Each row is a point on a tangle of strands that fork, close into loops and nearly touch. The rows are in no order.
Points whose rows are less than 87.3 apart are linked; no others are.
J79:  47  11 -30  17 -19 -28 -15 -18 -34 -20 -24  -6  50   6  -2  34 -16 -31 -20 -12 -25
J20:  35  21 -15 -11 -16  39  20 -15   4  -1 -60  11  19 -21   6  -7   7  -6  10 -42 -10
J685: -38 -29  20  14  11  13 -13 -22   6  10  23 -19 -12 -22   5 -28 -52 -28  51  -6  13
J872: -23   3  37  11 -37  -5  22   1  -4  20 -47  12 -12  22   9 -17  13 -24   7 -15 -20
J580:  43 -10 -24 -22  20  17  -5  12 -11  -9   7 -41   4  -8   3 -30  38  10  41  12 -20
J561:  12 -17 -24 -21   1 -16   3  10   1   3 -38  56  -5  55  -3   1   1  32 -25  -5  15
J994:  25  -1 -27 -15 -17  15 -33  35 -24 -40 -11  -6  22  37 -20  19   5  31  -9 -44  20
J125: -58   9 -27 -19  34  15   6 -29  34  -7 -37   1   2  43  -3  37  14  -7 -45  -4  19
J104:  29  43  -9 -11  14 -15   7  -4  49 -26 -38  -7  31  14  15  32  -3 -61 -19 -24  -1
J273:  -8  -7 -22 -10 -20  27 -18 -17 -11 -29 -15   8  34  21   3   8  -3  20  -9 -43   0
J322:  39  31  18 -13   7  36  22 -31  40 -21 -61  -7  17  -5  20 -32  10 -39  -5 -53 -20
J811:  41  13 -21  -2 -18  10  41  35  19 -35  34   8 -13 -46  24  23  11  10  -4  -2  -6
J88:  17 -11 -36   6   5 -55 -14 -17 -22   1   0  24  12  15 -19  28   2  -4 -40  27   0
J974: -31  -5  29  31 -32  -6  26  -4 -20 -21  37  -1 -11 -22  33 -12 -26  17  10  -7 -34
J948: -48 -12  23  22 -23  35 -10  -6 -25  -9  29 -36   9 -14  17 -20 -19  22  22 -17 -38
J107: -20  10  -8  11 -27  44 -25  10 -29 -39  33 -33   3 -48 -32  13 -28 -14 -12 -22   0
J351:  21  -7   3   7  35 -17 -54 -10   7  14  19  24   8 -30  -6   4 -33  41   5   5   1
J329:  16  17  31  -4 -35   8   7 -15 -12  34 -43  18  12 -18   6 -21  -4 -12  19 -29 -20
J311:  28 -24 -50 -38  32 -18  13  -8  29 -23 -11   4 -21  14   7 -26  23  10  10   9  12
J539:  56  13  13   8  37   5 -36  23  17  27   5   7   7 -21 -18  22   4  28   6   6 -10
J71:  18 -12 -10  22  -3 -28  -9 -17 -25  15   5   4   9 -15 -10  -1   1 -10  -5  20 -15
J697: -47 -12 -50  -3  20  36  -1 -16  43 -31 -10  -2 -17  11 -18  18  -1  -1 -50  -3  15
J745: -18 -20  10  12  -1  18 -52  10 -21 -53  30  -9   4  36  -7 -18 -11  36  -5 -40 -26
J534: -40 -15 -33  -8  26  47   8 -40  56 -14 -15  38 -25 -16 -11  -6 -14   9 -22   3  19
J238:  25 -18 -44 -19 -21 -27  19  23  -9 -26  35 -10  -3  46  18   0  29   0   1  10 -23
J441: -48   1  33  29   3 -11   8 -25  21   9  22  18 -16 -29   6   1 -60 -43 -14  -3  15
J602:  13 -27  -1  -2 -18  18  -2  17 -33 -34  34 -27   6 -22   1 -41  12  70  22  -8 -34
J2: -14  -8 -15   6  14  -6   8  -1   9  21 -59  39 -25  40  -9   3   2   3 -52  11  14
J321:  23   1 -32  14 -16 -41   7   2 -16  -9 -34  23  24  28  10  29  10 -25 -44   5 -27
J614: -18 -25 -16  20 -12 -28  15   9 -21   7 -14  -1 -16  31  -5 -11  31 -27 -47  44 -18
J394:  19   8  23 -33  11 -26  27   9  32  27 -17  25 -36  52  18 -10   8 -15  10  -6  28
J112:  13  18   2 -38  17 -23   6 -27  31  72 -38  45  14  17  -6  27  31  30  19  17   8
J469: -23   0  67  28  42   4  -4  20  13  41   3  -7   3  -9  16 -29   1  15  37  26 -36
J581:   0   8 -13   1  25  29  -9  46  23 -45 -55 -21 -30  42 -20   4  15 -37 -34 -16  22
J157:   8 -21 -12 -11  34 -12 -24   5 -28  24  19 -35   9   1  -7 -19  31  13  32  40   2
J933:   8  18   0  16 -15  32  16  27   8 -31  28 -23  -8 -73   4  23  -6  24 -12   1 -10
J149: -10  28  15  -6 -49 -31  18  12 -30  42  30  29   8 -19  -5  25  10  28  28  11  35
J203:  -3  11   7  -7 -21 -23  -6  39 -31  32  11  11 -18  10 -21  24  15  16   5  15  23
J832: -35  -5  -1  32  -4   8  29 -11  26 -29  26  13 -34 -61  -5   5 -37 -37 -32  12  23
J752: -15 -19  16   6  -2  18  14  19 -15 -31  29 -44 -40 -30 -11 -37 -18 -26  25   9  17
J119:  -9 -35  -9  29 -17 -18   0  13 -39   4   8 -21 -14  -8 -15 -32  -2 -31 -16  41 -13
J825:  19 -16 -16 -18 -46  -8  57  23  -5 -23  -7  13 -45 -11  12 -30   5  -7 -15   6   3
J34: -19  -9  14 -19  17  -7   4 -33  41  21  21  -3 -13   9  14 -35 -33 -29  45 -11  12
J689: -13  24   8  -6 -41 -25   1   4 -32  33  38   2  44   2  16  30  32  10  34  10   3
J541: -51 -29  -4   8  25  69 -18 -19  29 -21  16  34 -29  -6  -3 -36 -27  24 -21   6   6
J844: -38  -7  29  17  13 -10 -14 -35  -4  24  37   9   5 -17   7  13 -53 -15  29 -20  12
J558: -34 -19  31  34  17  22 -21  -3   0  16   8 -20  10  10  35 -33  -9  11  30   1 -54
J171: -18  22  72   3 -20 -11  31  -4  18  24  14 -15  -3  -9  38 -25  -4 -15  34  -8 -21
J98:  -3 -21 -10  17  -3   2 -55   7 -46 -25  -3   5  12  11 -21 -28 -17   4 -15 -17 -17
J588:  12   4 -17  -6  32  50 -39 -25  39 -29  -9  -8   9 -23  -6  11 -27   9   0 -21   3
J296:  42 -26 -44 -17  -9  -8  27   4  23 -30   1   7  -7  20  34 -26  25  28  11  -8 -24
J520:  18  24   2   0 -26 -51  23  12  12  -9   4  10  -1  18  22  31   4 -60 -19  15   8
J829:  15   5  28  10   2   0   4 -52   1  48 -43  22  13 -35 -14 -26  -9 -37   6   1  -3
J759: -17  -7 -10  10 -24  28  10   7 -30 -20   5 -30 -31 -51 -25  -4 -28 -38  -9  -1  33
J642: -16 -16  -6   0 -30  -8  43 -11  -8  -2 -30  17 -34  12   4 -27   8 -26 -12  -7  12
J895:  -4 -25  -6  11 -27   0   1  -4 -30 -27  45   2  35   1   1 -13  19  84 -13 -24 -32
J213: -17   5  -5  15  -5  39   1   7 -32 -32  46 -62   8 -61 -15  14   6  23 -11   4 -16
J513:  -3   4 -35 -21   9   9  -4 -16   2 -16 -31  -8  36  -3  -3  24 -11 -21  -1 -31  22
J299:  22  26  15 -46 -17 -13  37  16   8  32 -22   9 -18  22 -16  -2  35  -5   6   8  41
J537:  27   9  33   7  34 -31  -6 -22  15  80 -28  20  12 -44 -23 -15 -15 -27   9  30  17
J422:  -7 -10  25  11 -12  -4  28  23 -10  -4  34 -17 -37 -47   9  -4 -25  20  30   5  29
J747: -16  47  30 -51  14  12  36   2  30  36 -44  -7  -4  35 -31  24  51  -9 -38  17  31
J202: -17 -14 -10   9  21  60 -40 -22  23 -38  -1  25  -3  -4  14 -28 -30 -14  -9 -22 -17
J386: -24 -12  21  36  10   3 -19  10 -24  22  21  -9  -1 -19 -29   1 -14  47 -18  25 -15
J431:  27  34 -24 -14  19  24  10 -22  44 -22 -30 -15  47  -6   9  59  -4 -29 -11 -44  19
J749:  11 -36 -44 -19  27 -20  -8 -37  -2   0  -2  -5 -16   1 -11 -30 -10  -3  23  11   5
J211:  34  34  26  -9   7 -30 -14  -9   6  85 -29  41  14 -13 -10  20  13   2  13  25  13
J74:  18 -14   2 -12   1 -25  -7  12  -9  10 -14  41 -39  50   6 -14 -13   3  13  -8  19
J719: -24  -9   3   7  -5  17 -28 -15 -25  18  16  12  22  -1 -10   5  13  65 -13 -12 -25
J786:   0   2   4   8  17 -28 -48 -35  19  10  37  11  16   0  16  18 -44   1  19 -19  -6
J408: -18  -4  22   6   8  39 -19  -7  11  53 -18  37   2  13  -1   0  10  64  -5  -1 -28
J862: -56  -1  23  32   8   3 -14  12 -33   9  52 -40  18  -8  -8  -8 -11  17   2  38  -9
J290: -36  16  -7 -18  14  -3  39 -11  33  24 -57  17  -6  42 -17  22  30  -6 -45  10  18
J967:  -5  -3  67  21  -1 -14  33  11  -3  25  12   1 -15 -21  35 -41  12  15  35  28 -19
J216:   4  43  32 -32 -17  14  42   6  -1  31 -32 -17   2   0 -26  12  48 -36  -7  35  43
J430:  15 -21 -38  -2 -44 -11  24  10 -18 -47  43  -2  -4   7  15   8   3  -4  -4 -16   5
J966: -29   4   7  35 -32   1  26  -6   8 -42  41  -4 -17 -38  22  13 -37 -24 -12 -10 -16
J937:  18  13  51   5  35 -17  -5  44  -6  -7  46 -41  -7 -45   5   7   4  16  53  50  14
J626:  17 -29 -50 -37  31 -29 -24 -17  -8   8  15 -31  11  37   8  -4  19  -2  27  28  10
J727:  -6   1 -17 -18  -2 -48  -8   1 -15  27  10   8   1  24 -19  32  12 -19   2  23  35
J700: -18  15  46  35  22 -13 -10  44 -19  -3  49 -43  14 -18  -4  20  12  18  13  46  -7
J767:   0  13   0 -12 -21 -19 -16  -4 -31  17  20  -4  39  53  17  13  15   6  35 -18  -9
J740:  29  27   0  -3   0 -40   7   6  32 -35  -1 -13  17  55  33  22   2 -60  -7 -20  -7
J337:  17 -10 -29  15 -22 -19 -26   8 -51 -33 -15 -15  21  31 -12  11 -15 -26 -20 -22  -4
J162:  22  34  -7  -5  25   8   2  12  40 -17 -35  -7 -15  13 -19  16   6 -41 -34  -8  23
J205:  47  23  43  12  45 -24 -32  51   7  17  30 -13   0 -26  -5  29  12   7  20  42   0
J528:  -9   4  -4 -18  29  13 -21  -6  18  63 -26  30   6  35 -19  17  19  53   5   3   8
J853:  19 -30 -22   2   0  28 -16 -14 -24  -9  -1 -17   4 -11   7 -53  13  34  35 -14 -43
J842:   0  20  -7  -4  -6  25 -20  44   9 -26 -27  -1  -5  51  -5  25   7   2 -19 -26  12
J762:  34  -8 -43 -24 -38  11  32   9  -4 -36   6  12 -22 -39   5   1   5   4  -7  -6  19

A piece is two or more points that can be reached from each other along the links. Count, over all rows, the pieces, the separate loops (a circle has one, a figure eight two, a Y none), the forks (points with three links) and the tips (points with one).
pieces -> 4
loops -> 3
forks -> 7
tips -> 9

How many points has the smallest loop of links through each point below? Write - if it is on no loop.
J408 -> 23
J216 -> 8
J162 -> 8
J107 -> -
